Each row is a point on a tangle of strands that fork, close into loops and nearly touch. The rows are in no order.
Points whose rows are less than 7.03 apart are linked; no others are. Some points are linked to none.
z_423: [ 1.38 -0.94  0.94  3.20 -0.01  2.12  1.68  3.02  2.27 -0.98 -1.64 -0.70
  0.75  2.64  2.28 -1.61 -1.33  0.29  1.44  3.90 -1.53 -0.97  1.82 -1.49
 -1.94 -0.10 -3.07  0.87  0.23]
z_688: [ 1.88 -0.83  4.12  1.32  1.97  0.79 -0.70 -0.71  1.93 -1.97 -0.70  1.41
  1.75  2.35  0.69 -0.86 -0.96  0.41  1.48  5.59 -2.87 -1.39  0.46  1.36
 -2.19 -0.11 -3.38 -1.99  3.45]
z_817: [-1.40  1.83 -2.65 -4.00  1.19  2.60  0.47  0.91 -5.24  4.74  2.35 -2.89
 -0.76 -0.71 -0.42  3.54 -1.02 -2.35  1.91  1.28 -1.16  2.37  1.49 -0.81
  0.09  1.83  0.00 -3.86  3.68]
z_100: [-1.21  0.92  0.82 -2.02  1.68 -0.09 -2.11 -1.14 -1.41 -1.62  1.28  1.42
 -1.49 -0.50  0.49  2.60  2.38 -0.48  1.43 -0.97 -1.03  1.44  0.22 -0.17
  0.00 -0.04 -0.39 -3.47  3.49]
z_574: [ 0.26 -1.45  3.60  0.71  3.00  1.20 -0.08 -1.12  3.67 -5.76  1.46 -0.67
  3.39 -0.05  0.29 -2.87  1.87  1.10 -1.44 -1.61 -2.76 -3.67 -0.12  1.72
 -1.91 -1.89  2.65 -0.60 -1.46]
z_844: [ 0.26  0.46  0.33 -0.42  0.73  0.47 -0.30  0.22 -0.71  0.26  0.47  0.51
 -1.38  0.58  1.00  1.36 -0.38 -0.92  1.89  1.06 -0.60  0.88  0.72 -0.16
 -0.08  0.03 -1.46 -2.17  2.65]
z_603: [-0.09  0.30  2.65 -0.17  1.03 -2.84 -0.86 -0.77  2.46 -2.70 -0.56  0.61
  2.34 -0.61 -0.75 -0.42  5.20  3.78 -4.78  0.25 -0.66  1.26  0.89  2.23
 -5.20 -0.59  4.05  3.09 -1.18]
z_160: [-0.92 -0.26  1.01  1.92 -0.51 -2.61 -2.78 -1.19  2.15 -2.00 -1.56  4.17
 -2.21  0.70  0.10  0.31 -0.09  0.42  0.00  0.74  1.82  0.92 -1.92 -0.08
  0.81 -0.94 -1.63 -0.43  0.81]
z_207: [-1.09 -1.50 -1.91  2.61 -0.57  0.11 -1.63 -1.02  2.68 -1.01 -1.15  2.74
 -3.05 -0.72 -0.71 -1.30 -3.15 -1.75  0.77 -3.32  2.56 -1.54 -2.43 -1.14
  4.81 -1.78 -0.57  0.11 -3.45]
z_101: [-0.59 -1.98  2.84  3.28 -0.89 -1.39 -2.67  0.84  4.23 -6.57 -0.64  4.05
 -0.63  2.64  2.78  0.41  1.93 -0.89 -0.14  1.63  1.38  0.37 -1.28 -1.59
 -1.32 -1.64 -2.44 -0.72  0.90]
z_230: [-0.60 -3.35 -0.35  1.65  1.03  3.25 -0.25  0.20  2.23 -4.21  1.92 -0.41
 -0.94  0.71  2.23 -1.70 -2.07 -3.11  3.24 -3.40 -0.59 -3.50 -1.16 -1.64
  4.86 -2.65 -0.83 -3.17 -1.60]
z_488: [-0.70  0.23 -5.12 -1.16 -2.11  0.78  0.83  0.72 -2.48  4.25  0.02 -0.28
 -2.80 -2.08 -1.14  1.07 -2.57 -1.85  1.74 -3.48  2.41  0.89 -0.28 -1.82
  4.21  1.02 -0.86  0.39 -2.41]
z_16: [ 0.45 -0.95  2.58  1.22  2.54  1.92 -2.28 -1.61  1.65 -3.59  0.33  2.23
 -0.44  1.09  1.11 -0.59 -2.54 -1.85  3.12  0.69 -1.98 -1.69 -1.10 -0.23
  3.12 -1.19 -3.64 -4.66  2.84]
z_213: [ 0.08  0.41 -0.56  1.23  0.91  1.09 -1.60  0.28 -0.45  1.09 -1.05  1.90
 -3.07  1.76  0.15  0.91 -3.48 -1.27  3.77  1.83 -0.01  1.76  0.02 -1.57
  3.14  1.10 -5.23 -3.58  3.35]
z_448: [-0.26  1.76 -2.53 -0.52 -3.75 -3.00  0.97  0.47 -3.64  4.13 -1.45 -0.55
 -2.43 -0.42 -0.95  0.77  0.33  0.21 -1.55 -0.84  3.56  3.39 -0.45 -0.61
  1.01  1.32  0.82  3.19 -1.61]
z_834: [-1.26 -1.69  0.11  2.95 -0.24 -1.31 -3.53 -2.17  4.28 -3.72 -0.94  4.86
 -3.03 -0.08 -1.03 -1.13 -2.01 -1.24 -0.39 -2.96  2.78 -1.37 -3.71 -0.89
  3.29 -2.66 -0.50  0.11 -2.75]
z_649: [-0.80  1.13  0.75 -0.66 -1.31 -6.10 -2.87 -2.50 -0.56  1.03 -2.04  3.12
 -2.44 -0.42 -2.07  0.92  3.02  2.03 -3.32 -0.60  3.53  2.81 -1.96  1.18
  0.04  0.27  0.98  2.23  0.49]
z_583: [ 0.14  0.34  3.37 -0.89  3.41  1.46 -1.82 -1.99 -0.03 -2.84  0.60  1.70
 -0.36  0.96  0.13  1.06 -0.74 -0.96  2.52  1.90 -2.69 -0.02  0.10 -0.21
  0.77 -0.23 -2.85 -4.99  5.31]
z_723: [-0.96 -1.06 -2.61  0.67 -2.48 -0.24  1.12 -0.06  1.06  0.92 -0.01  1.04
  0.12 -1.45 -1.79 -1.17  1.34 -0.42 -2.16 -5.96  3.60 -0.16 -0.65 -0.74
  0.97 -0.65  4.80  3.77 -5.98]
z_251: [ 0.35  0.07 -2.59  0.30 -0.81  3.49  3.64  3.30 -2.97  3.78  0.53 -4.59
 -0.35  0.98  2.02  0.87 -1.90 -1.70  1.89  2.17 -2.03  0.70  2.64 -2.01
 -1.01  1.19  0.06  0.02  1.26]
z_214: [ 1.54  0.41  1.44 -1.85  1.68 -0.09  0.88 -2.12  0.37  2.17  0.15 -0.28
  3.77 -2.27 -2.29 -1.98 -3.41  0.83 -1.64  1.46 -2.51 -4.26 -1.27  4.04
 -0.21  1.02  0.60  0.35 -0.80]
z_853: [-0.40 -1.54 -1.14 -0.20 -0.30  0.50  0.58 -0.90  1.18 -0.99  1.10 -0.02
 -0.42 -1.39  0.06 -0.53  0.09 -1.24  0.20 -4.14  0.93 -2.15 -0.74  0.24
  1.59 -1.10  2.09 -0.35 -2.70]
z_505: [-0.69 -1.59  1.49  2.25  0.26 -1.98 -3.27 -1.92  3.64 -3.69 -0.80  4.26
 -1.60  0.21 -0.17 -0.49 -0.07 -0.37 -0.71 -1.40  1.93 -0.94 -2.91 -0.06
  1.19 -1.90  0.05 -0.37 -1.11]
z_138: [ 1.14  2.38 -1.96 -2.42 -1.18 -0.46  2.01  0.65 -3.64  5.55 -0.58 -1.11
  0.80 -1.50 -2.41  0.24 -2.45  0.10 -0.52  2.60 -0.47  0.83 -0.46  2.06
  0.15  3.49 -0.31  0.72  0.66]
z_733: [-0.75 -0.58 -1.67 -3.40  1.32  4.73  1.85  1.46 -3.09  2.39  2.91 -5.53
  1.84 -0.69  1.61  1.81 -0.34 -2.37  1.22 -2.14 -2.77 -1.06  2.75 -1.25
 -0.35 -0.01  1.63 -2.38  0.75]
z_108: [-0.44 -0.55  1.73  2.18 -0.68 -2.16 -2.96  0.32  2.47 -3.16 -1.13  4.22
 -1.86  2.00  1.38  1.45  1.53 -0.16  0.94  1.57  1.55  2.45 -1.05 -1.06
  0.54 -0.86 -3.05 -0.82  2.20]
z_125: [ 0.58 -0.18 -1.27  2.08 -3.61 -2.29  0.13  0.17  1.08  2.79 -3.06  0.77
 -0.68  0.37 -2.59 -2.03 -3.21  1.63 -1.32  0.59  2.95 -1.09 -1.35 -0.73
  1.69  0.32 -0.01  5.48 -4.21]
z_318: [ 1.88 -1.36  1.98  3.22 -0.33 -0.60  0.11  1.48  2.57 -1.31 -2.54  1.79
  0.36  3.86  2.40 -1.15 -1.39  0.11  1.71  6.10  0.24  0.43  0.55 -1.49
 -1.49 -0.18 -4.90  0.57  1.36]
z_875: [ 1.34 -0.51  3.85  0.40  2.87  0.49 -0.53 -1.98  2.27 -2.30  0.27 -0.26
  3.32 -0.91 -0.37 -2.23 -0.39  1.81 -1.20  0.85 -3.11 -3.63  0.13  2.46
 -2.13 -0.79  1.09 -0.23  0.17]
z_521: [ 0.09  3.57 -0.69 -0.86 -0.70 -2.91 -0.20  0.04 -4.00  4.66 -1.61  0.57
 -2.30  1.90 -2.63  1.48 -1.15  0.85  0.84  5.81  1.84  4.85 -0.65  0.90
  1.47  3.23 -3.58 -0.46  3.27]
z_447: [-0.63 -0.40  1.32  0.25  0.64 -0.75  0.12  0.31  1.58 -3.87  0.83  0.20
  1.57 -0.87  0.68  0.24  5.23  1.91 -2.49 -1.52 -0.89  0.53  1.11  0.66
 -3.48 -0.90  3.65  1.49 -0.79]
z_892: [ 1.09 -0.47 -1.75  0.84 -0.95  0.60  0.67 -1.36  0.62  3.52 -0.87  0.91
  0.43 -2.09 -2.41 -2.55 -6.59 -1.17  0.57  0.71  0.21 -3.81 -1.96  1.45
  3.76  0.76 -1.49  1.15 -2.91]
z_131: [-0.74  0.87  0.25  0.62 -1.76 -5.28 -2.86 -0.27 -0.36 -0.09 -1.62  3.47
 -3.55  0.33 -0.38  2.07  2.85  1.45 -1.35  0.38  3.89  3.92 -1.60 -0.98
  0.41 -0.06 -0.96  1.48  1.15]
z_636: [ 0.81 -0.06  0.79  2.56  0.00 -0.81  0.84  1.67  3.16 -1.15 -1.99 -0.29
  2.50  0.58 -1.10 -2.36  0.55  2.97 -2.74  1.47 -0.36 -0.01  0.85  0.20
 -2.70 -0.82  0.81  4.80 -2.51]
z_442: [-2.45  0.41 -1.21 -0.08 -2.20 -2.07 -0.55  1.52 -1.91 -2.01  0.56  0.72
 -2.72  0.37  2.24  3.34  5.97 -0.04 -0.56 -2.44  2.80  4.32  1.16 -1.95
 -1.65 -0.76  2.43  0.43  1.13]
z_696: [ 0.39  0.12  3.66 -2.50  3.79  2.26 -1.45 -1.87 -0.78 -3.27  2.05 -0.29
  1.46 -0.25  0.51  1.12  0.49 -0.75  2.53  0.68 -3.41 -2.07  0.37  1.07
 -0.01 -0.43 -0.31 -5.11  4.51]
z_380: [-0.69 -0.30  3.59 -1.34  2.52 -0.81 -0.88 -1.83  1.81 -5.30  1.72  0.54
  2.85 -1.26  0.18 -0.23  5.43  2.02 -2.77 -2.75 -1.17 -1.20  0.45  2.55
 -4.55 -1.02  4.52 -0.91 -0.16]
z_375: [ 0.12  1.19 -3.77 -0.62 -3.18 -1.39  1.08  1.08 -3.14  4.48 -1.26 -0.36
 -3.02 -0.77 -1.24  0.26 -1.64 -0.04  0.31 -0.81  3.03  1.58 -0.61 -1.33
  2.59  1.49 -0.39  2.55 -1.97]
z_175: [ 1.68 -1.53  1.00  3.18  0.22  2.05  0.92  0.94  2.81 -0.97 -0.84 -0.23
  0.47  1.24  1.88 -1.75 -2.75 -0.75  1.93  2.06 -1.60 -2.13  0.79  0.09
 -0.07 -0.63 -2.56 -0.22 -0.21]
z_775: [ 0.97  0.31  1.60 -0.41  1.75  2.44  1.40  0.85  0.05 -1.51  0.93 -1.85
  1.89  0.62  2.02 -0.10  1.71  0.70  0.91  2.29 -3.67 -0.21  2.54  0.59
 -3.57  0.30 -0.09 -1.29  2.81]
z_757: [ 0.27 -0.31  3.20 -2.54  3.07  2.59  0.13 -1.73 -0.79 -3.47  2.22 -2.36
  2.11 -0.48  1.55  0.38  1.59 -0.36  1.78 -1.19 -3.46 -2.63  0.68  0.64
 -1.03 -0.66  0.74 -3.95  3.19]
z_155: [-2.37  0.85  1.81 -3.56  3.19  0.83 -2.02 -1.73 -2.84 -1.81  2.91 -0.80
 -0.59 -0.95  0.95  4.38  3.71 -0.80  1.44 -1.56 -1.50  1.95  1.35 -0.88
 -0.95 -0.72  1.51 -5.13  4.76]
z_297: [ 0.61  1.01  2.01 -2.04  2.32  1.95  0.82  0.19 -2.35  0.24  1.50 -1.50
  1.27  0.97  1.15  1.65  1.44 -0.15  1.11  3.54 -3.10  0.79  2.12  0.76
 -2.89  0.58 -0.66 -2.66  4.83]
z_71: [ 0.91  3.46  0.01 -2.15 -1.29 -3.16  0.11 -0.48 -4.27  4.86 -1.46 -0.13
 -0.68  0.29 -3.24  0.79 -0.08  1.34 -1.26  5.94  0.86  3.51 -0.87  2.74
 -0.63  3.17 -1.80  0.82  2.46]
z_618: [ 1.31 -0.71  0.26 -1.50  2.54  3.35  2.28 -0.15  0.56 -0.32  1.78 -3.66
  3.03 -1.24  0.41 -1.49 -0.68  0.11  0.56 -1.58 -3.76 -3.26  1.24  1.28
 -0.62 -0.17  1.60 -0.71 -0.69]
z_864: [-1.03 -2.11  4.11  3.19  0.07 -1.00 -2.89 -0.17  5.27 -7.39  0.17  2.98
  0.86  1.72  1.82 -0.89  1.67  0.42 -1.06  0.26  0.39 -1.45 -1.52 -0.11
 -2.38 -2.48 -0.09 -0.69 -0.59]
z_595: [-0.45 -0.47 -2.85 -1.77  0.08  4.89  2.95  2.37 -2.84  3.53  2.27 -5.40
  1.35 -0.61  1.52  1.06 -2.37 -2.44  2.10 -0.60 -2.35 -1.31  2.20 -1.43
  0.68  0.35  0.35 -1.77  0.11]
z_259: [ 0.71  1.30  1.21 -0.01 -0.95 -3.24 -0.45 -0.87  0.33  2.05 -1.92 -0.03
  1.81  0.10 -1.95 -1.33  1.40  3.77 -4.35  2.49  0.29  1.19 -0.44  2.45
 -3.61  0.34  2.22  4.84 -1.15]
z_922: [ 0.89  0.33 -0.64  1.08 -0.50  2.61  2.72  2.99 -1.59  2.39 -0.70 -2.11
 -0.46  1.81  1.93 -0.09 -1.98 -1.11  2.85  4.17 -2.02  0.56  2.70 -1.73
 -0.69  1.29 -2.75 -1.06  2.05]
z_825: [-1.02 -0.29  2.15 -0.11  0.24 -2.92 -2.79 -2.41  1.25 -4.23  0.97  3.90
 -1.03 -1.15  0.11  1.98  4.57  0.87 -1.61 -2.37  1.21  1.31 -1.00  0.64
 -1.33 -1.17  2.02 -1.26  1.18]
z_790: [ 1.62 -0.45  2.04 -1.44  3.61  4.16  1.63 -0.20  1.07 -1.98  0.97 -3.89
  4.04 -0.89  0.82 -2.31 -1.23  0.40  1.23  0.44 -5.00 -4.29  1.19  1.62
 -0.79 -0.09  0.51 -2.02  0.39]
z_480: [ 0.56 -2.44 -0.45  3.77 -1.04  2.22  1.17  1.56  3.31 -1.82 -0.94  0.27
 -1.04  1.71  1.91 -2.31 -3.08 -1.79  2.50 -0.16  0.01 -2.39  0.15 -1.66
  1.67 -1.26 -1.99  0.10 -1.61]
z_774: [-0.31  1.80 -1.59  0.96 -1.81 -2.57 -0.18  2.14 -2.90  2.08 -1.88  0.45
 -4.08  2.78  0.31  2.25  0.81  0.05  1.25  2.39  3.05  5.10  0.14 -2.21
  1.02  1.43 -3.22  0.50  2.40]
z_35: [-0.78  1.16 -2.38 -0.06 -3.27 -3.60  0.77  0.71 -3.05  1.73 -0.89 -0.56
 -2.77  0.18  0.32  1.35  3.91  0.81 -2.14 -1.52  3.38  4.10  0.27 -1.25
 -0.43  0.40  2.01  3.75 -0.85]
z_396: [-0.95  0.26 -0.82  0.41  0.96 -0.43 -3.37 -1.69  1.19 -0.13 -0.98  4.40
 -3.97 -0.50 -1.91  0.86 -2.20  0.21  2.35 -1.75  1.56  3.13 -2.26 -0.82
  3.95  0.34 -3.91 -3.55  1.83]
z_393: [-0.31  2.04 -4.19 -4.37 -0.40  2.13  2.12  1.23 -5.51  5.94  1.77 -3.88
  0.30 -1.80 -0.52  2.62 -2.24 -2.16  0.67 -0.06 -0.76  0.60  0.49 -0.26
  0.89  2.41 -0.18 -2.00  1.58]
z_818: [-0.21  2.21 -4.19 -2.70 -1.76  0.80  3.01  1.73 -5.71  6.35  0.28 -2.45
  0.25 -1.12 -0.79  1.70 -2.16 -1.29  0.30  1.14 -0.05  1.92  0.20 -0.23
  0.98  3.20 -0.06  1.14  0.30]
z_582: [-0.07  1.02 -2.91 -2.07 -2.31 -1.73  0.55 -1.75 -1.64  4.50 -0.09  0.76
 -0.23 -3.06 -2.16 -0.58 -0.82 -0.54 -2.24 -3.20  2.57 -0.19 -0.85  1.28
  1.42  1.22  1.96  2.67 -3.37]
z_171: [-0.04 -0.95 -1.33  1.40 -0.68 -0.58 -0.25 -1.40  1.75  1.00 -1.22  1.99
 -1.47 -1.18 -1.33 -1.78 -4.36 -1.46  0.77 -1.64  1.10 -2.94 -2.15 -0.05
  3.51 -0.29 -1.11  0.62 -2.75]
z_248: [ 1.41 -1.71  2.85  0.51  2.95  4.43  0.82 -0.21  1.14 -3.38  1.26 -2.03
  2.30  0.86  2.25 -2.39 -1.76 -0.69  3.15  0.45 -4.28 -4.33  0.62 -0.21
  0.63 -0.66 -1.33 -3.18  1.61]
z_847: [-0.87 -1.44  3.58  0.84  3.23  0.93 -0.55 -0.97  3.65 -6.43  1.69 -0.17
  3.47 -0.90 -0.08 -1.36  4.35  1.69 -2.91 -2.90 -1.81 -2.81 -0.49  1.30
 -3.02 -1.95  4.29  0.24 -2.02]
z_588: [-0.67 -0.91 -1.38 -1.75  0.60  1.68  1.09 -1.17  0.14 -1.03  2.58 -1.02
  0.71 -1.98  0.75  0.85  0.92 -2.04  0.59 -5.59 -0.13 -2.08  0.06 -0.19
  1.51 -1.01  2.32 -1.71 -1.65]
z_309: [-1.12 -1.29 -2.09  1.34 -2.35 -0.77  0.57 -0.21  1.31 -0.31 -0.34  1.44
 -1.72 -0.76 -0.49 -0.97  0.47 -0.85 -0.95 -4.12  3.78 -0.96 -0.79 -1.14
  1.88 -1.45  2.37  2.06 -4.72]
z_611: [ 0.90  3.62  0.65 -2.41 -1.03 -4.62 -1.01 -1.92 -2.84  4.02 -0.66  0.77
 -0.32 -0.64 -3.53  1.20  1.24  2.20 -2.75  4.41  1.22  2.85 -1.38  3.66
 -1.45  2.54  0.16  1.65  2.36]
z_703: [ 0.96  0.07 -0.90  0.14 -1.61 -0.94  0.60 -0.64  0.50  4.06 -1.76  0.71
  1.57 -1.89 -3.71 -2.26 -6.18  0.42 -1.17  1.30  0.73 -3.52 -2.30  2.08
  2.10  1.39 -0.74  2.47 -2.54]
z_173: [ 0.51 -0.43  1.63 -3.48  3.07  2.62  0.43 -2.31 -0.67 -1.05  2.79 -2.52
  2.43 -2.31  0.63 -0.55  0.84 -0.64  1.01 -2.96 -2.74 -3.58  0.00  1.83
  0.35 -0.46  2.05 -2.95  0.46]
z_332: [ 1.45 -1.71  3.13  0.96  2.44  2.36 -0.84 -1.02  2.06 -3.04  0.65  0.66
  0.71  1.05  1.46 -2.31 -3.42 -1.49  3.38  0.85 -2.51 -4.06 -1.13  0.48
  2.96 -1.26 -2.93 -3.58  1.56]
z_148: [-0.47  1.50 -0.51  0.86 -1.63 -3.82 -2.04  0.69 -1.08  0.62 -1.87  1.97
 -4.23  2.46  0.03  2.04  2.39  1.09 -0.08  1.38  4.04  4.93 -0.68 -1.86
  0.80  0.41 -2.83  0.63  2.11]
z_162: [ 0.48 -0.35 -0.25  2.15 -3.22 -2.79  0.47  1.39  0.53  0.29 -2.21  0.34
 -1.28  1.94  0.10 -0.56  1.62  1.71 -2.40  0.31  2.97  1.35  0.60 -1.21
 -1.16 -0.46  0.27  4.18 -2.75]
z_622: [-0.34  0.13 -0.16 -3.79  2.09  1.52 -0.30 -2.42 -1.32 -0.25  2.97 -1.37
  1.09 -2.78 -0.01  0.45  0.76 -1.70  0.81 -4.32 -1.07 -2.39 -0.27  0.80
  1.02 -0.26  1.72 -3.41  0.29]
z_266: [ 1.17  1.63 -0.95 -1.42 -1.67 -2.12  1.87 -0.28 -2.08  5.24 -1.69 -0.62
  2.01 -1.63 -3.04 -0.90 -2.77  2.15 -2.04  3.66  0.13 -0.15 -1.13  2.64
 -0.43  2.76 -0.06  3.16 -0.71]
z_11: [ 0.71  1.44 -2.61 -5.59  1.13 -0.42 -0.75 -2.55 -1.86  3.51  2.03  0.85
  1.89 -3.90 -2.52  0.98 -1.72 -0.91 -1.86 -4.37  0.68 -1.67 -1.97  2.85
  1.94  1.62  1.38 -2.20 -1.04]
z_502: [-1.81  0.20  0.81 -2.31  1.54  2.57 -0.23  0.97 -2.93 -1.57  2.79 -2.39
  0.13  0.34  2.21  4.11  3.64 -1.48  1.32 -0.41 -2.09  1.22  3.13 -1.77
 -2.15 -0.50  2.14 -3.84  3.77]
z_648: [-0.21  3.24 -1.55 -0.71 -1.18 -2.43 -0.25  0.75 -4.95  4.53 -0.79 -0.40
 -3.60  1.89 -0.99  2.33 -0.20  0.07  0.59  3.29  1.98  5.86 -0.17 -1.27
  1.35  2.26 -3.13 -0.32  2.87]
z_59: [-2.04 -0.67 -0.68 -2.11  1.02  4.05  1.01  2.28 -2.82 -0.59  3.35 -4.70
  1.09  0.17  2.96  2.97  2.72 -1.97  0.97 -2.07 -2.32  0.25  3.42 -2.08
 -1.98 -1.24  2.93 -2.55  1.66]
z_15: [ 0.48  0.35  0.17  0.53  0.67  2.47  2.40  2.60 -0.36 -0.93  0.99 -3.43
  1.77  0.90  2.29  0.43  3.20  1.48 -0.16  2.02 -3.05  1.83  3.43 -0.43
 -4.23  0.20  1.14  0.78  1.16]
z_751: [ 1.06 -0.46 -0.68 -0.51  0.36  2.07  1.82  0.61  0.06  1.02  0.40 -2.07
  2.34 -1.28 -0.21 -1.51 -1.19 -0.15 -0.43 -0.49 -1.84 -1.97  1.08  1.42
 -1.00  0.77  1.22  1.09 -1.17]
z_145: [-0.65 -1.82 -3.65 -0.02 -0.12  3.60  1.66  0.07 -0.03  0.63  2.30 -1.90
 -0.36 -1.37  0.87 -0.50 -2.95 -3.51  2.50 -4.89  0.45 -2.60 -0.27 -2.11
  4.74 -1.01 -0.13 -1.49 -2.91]
z_96: [-0.68  1.93  0.07 -2.73  1.91  2.27  0.55  0.82 -4.06  2.60  2.12 -2.44
  0.19  1.16  0.45  3.30 -0.42 -1.79  2.17  4.06 -2.63  2.22  2.53 -0.43
 -1.56  1.42 -0.60 -3.74  5.10]
z_5: [-0.62 -1.93  0.97  4.27 -0.60 -0.35  0.04  2.13  5.49 -5.77 -0.76  0.48
  1.56  1.48  0.94 -1.66  3.47  1.34 -2.44 -1.30  0.74 -0.73  0.48 -1.06
 -2.34 -2.38  1.65  2.84 -3.86]
z_315: [-0.45 -0.46 -4.17 -1.21 -1.58  2.17  2.26  0.67 -1.74  2.14  1.46 -1.96
 -0.51 -1.94  0.21  0.33 -1.97 -3.06  1.50 -3.82  0.82 -1.60  0.46 -1.39
  2.90  0.07  0.83 -0.33 -2.76]
z_506: [-0.42 -3.21 -0.64  2.94 -0.09  2.30  0.37  1.11  3.01 -3.81  0.28  0.36
 -1.34  1.32  2.01 -1.46 -2.06 -2.76  2.42 -2.25  0.34 -2.99 -0.81 -1.95
  2.90 -2.45 -1.16 -1.29 -2.23]
z_405: [ 1.09  0.40 -0.10  1.09 -0.19  0.42  0.41  1.13 -1.02  1.64 -0.75  0.94
 -1.47  1.63  0.62  0.60 -2.06 -1.15  2.22  3.61 -0.22  1.02  0.51 -0.73
  0.51  0.95 -3.37 -1.11  2.29]
z_954: [-1.87  1.30 -2.03 -1.38 -2.49 -2.48 -0.33  0.78 -3.78  1.35  0.37 -0.25
 -3.84 -0.35  0.84  3.42  4.75 -0.04 -0.82 -2.48  3.30  5.03  0.58 -1.79
 -0.03  0.00  1.93  1.53  0.90]
z_802: [ 0.63  1.06 -0.83  1.17 -2.51 -0.79  1.46  0.09  0.67  4.41 -2.49 -0.70
  1.44 -0.39 -3.54 -2.78 -5.07  2.34 -2.40  1.86  0.38 -1.78 -1.09  1.08
  0.80  1.20  0.30  5.49 -4.24]
z_329: [-0.53  1.86 -2.87 -3.81 -0.66 -2.30 -1.09 -2.00 -2.66  4.37  0.08  1.40
 -0.62 -3.92 -3.29  0.73 -1.57 -0.23 -1.42 -2.59  1.77  0.50 -2.34  1.74
  2.40  2.09  0.39 -0.19 -1.36]
z_159: [ 0.45 -0.74 -0.58  1.36 -0.54  1.84  2.47  3.70 -0.05 -1.06 -0.20 -2.78
  0.39  2.28  3.21  0.14  2.20  0.63  1.13  1.88 -1.46  2.33  3.14 -2.14
 -3.68 -0.40 -0.15  1.09  0.91]
z_507: [ 0.63  0.10 -1.70 -0.21 -1.24  0.26  1.69  0.42  0.41  1.86 -0.38 -0.99
  1.44 -1.25 -0.54 -1.09  0.57  1.21 -1.95 -2.24 -0.02 -0.35  0.81  0.90
 -1.11  0.13  3.00  3.41 -3.23]
z_40: [ 0.38 -0.30 -0.79  2.55 -3.27 -3.55 -0.83 -0.26  0.71  1.20 -3.15  1.75
 -2.61  1.06 -0.57 -0.70 -1.18  0.73 -1.12  0.58  4.07  0.72 -1.29 -1.06
  1.62 -0.27 -0.77  3.70 -1.73]
z_747: [ 0.90 -0.39 -0.66  2.19 -1.60 -0.41  1.77  2.80  1.14 -0.25 -1.94 -1.58
  0.42  1.58  0.77 -1.43  1.93  2.46 -1.79  1.25  0.72  1.75  2.34 -0.70
 -2.73  0.14  0.97  4.66 -2.21]
z_985: [-0.51  0.92  2.79  0.99  0.11 -3.62 -1.02 -1.08  2.64 -1.23 -1.15  1.28
  2.09  0.31 -2.00 -1.19  3.29  4.48 -4.86  1.85 -0.33  1.00 -0.23  1.81
 -4.61 -0.78  3.15  4.55 -1.77]
z_415: [-1.95 -0.19 -0.69  1.12  0.27  0.09 -3.17  0.07  0.49  0.10 -0.98  2.99
 -4.30  1.96 -0.36  1.70 -2.14 -0.52  3.59 -0.60  1.44  4.13 -0.97 -2.56
  3.35  0.39 -4.81 -4.30  3.18]
z_503: [ 1.49 -0.82  4.44  1.41  2.49  0.52 -0.70 -1.17  2.97 -3.36 -0.35  0.62
  3.13  1.14  0.63 -2.02 -0.22  1.92 -0.31  4.01 -3.45 -2.42  0.55  2.43
 -2.97 -0.91 -1.00 -0.58  1.66]
z_845: [ 0.04  2.74 -0.05 -1.75 -1.66 -5.15 -1.66 -2.04 -2.50  3.27 -1.25  2.11
 -1.32 -1.26 -2.65  0.76  2.68  2.00 -3.35  0.63  2.64  2.83 -1.45  2.55
 -0.53  1.37  1.17  2.34  0.41]
z_356: [-1.27 -2.13 -1.84  0.43  1.42  3.67 -0.55 -0.30  0.86 -1.34  1.86 -0.55
 -1.11 -0.88  1.06 -0.30 -2.82 -3.25  3.57 -4.86  0.16 -2.74 -0.94 -2.07
  5.56 -1.78 -1.26 -3.30 -1.25]
z_997: [ 0.45  0.87 -1.50 -4.95  2.19  0.67  0.04 -3.25 -1.47  1.69  2.83 -0.71
  2.53 -4.30 -1.45 -0.14 -0.45 -0.73 -1.03 -4.68 -0.86 -2.23 -1.28  2.30
  1.59  0.89  2.23 -2.09 -1.14]
z_633: [ 0.11  0.00 -2.83 -1.43 -2.21 -1.14  1.58  0.06 -0.96  3.53 -0.05 -0.70
  0.92 -2.07 -1.99 -0.92  0.88  0.70 -2.68 -3.81  2.71  0.49 -0.02  0.55
  0.34  0.99  4.05  4.40 -5.31]
z_693: [ 0.82 -1.80 -0.36  3.41 -0.97  1.54  1.33  3.84  2.17 -1.99 -1.55 -1.51
  0.39  3.25  3.13 -1.06  0.76  0.83  1.07  2.60 -0.36  0.72  2.19 -2.42
 -2.20 -0.64 -1.95  2.07 -0.26]
z_42: [ 1.53 -0.42  2.87  2.26  1.15  0.38 -0.27  0.40  1.71 -1.00 -1.87  1.98
  1.27  3.53  1.86 -1.17 -1.92 -0.22  1.91  7.07 -1.97 -0.32  0.80  0.25
 -1.88  0.22 -5.21 -1.51  3.35]
z_38: [-0.74  0.40 -0.17 -0.39 -1.36 -2.18 -0.05  0.59 -0.64 -1.51  0.68  0.22
 -0.45 -0.23  1.29  1.15  5.30  1.36 -1.72 -2.22  1.27  2.44  1.32 -0.07
 -2.49 -0.59  3.09  1.25  0.13]
z_222: [ 0.10 -1.45  0.98  3.57 -0.70 -0.73  0.61  0.99  4.57 -1.88 -1.51  0.01
  1.85  0.75 -1.02 -2.42  0.36  2.02 -2.40 -0.64  0.65 -1.56 -0.08 -0.75
 -1.60 -1.45  1.95  4.08 -4.23]
z_893: [ 1.10  2.29  0.39 -0.41 -1.45 -3.39  0.36 -0.36 -1.69  4.23 -2.08 -0.44
  1.56 -0.31 -2.72 -1.04 -0.22  2.78 -3.21  3.27  0.22  0.75 -0.46  2.22
 -2.30  1.50  1.24  4.77 -0.77]
z_986: [-0.73 -2.77  2.43  4.71  0.29  0.07 -1.47  0.93  6.23 -7.23  0.10  1.49
  1.65  1.80  1.47 -1.83  1.77  0.78 -1.17 -0.72  0.39 -1.91 -1.55 -1.10
 -1.22 -2.70  0.59  0.60 -2.66]

How many points has the smallest loop of links through each point below? Write - if it is on no loop.
z_696 -> 9
z_875 -> 24
z_648 -> 9
z_853 -> 10
z_864 -> 19
z_733 -> 10
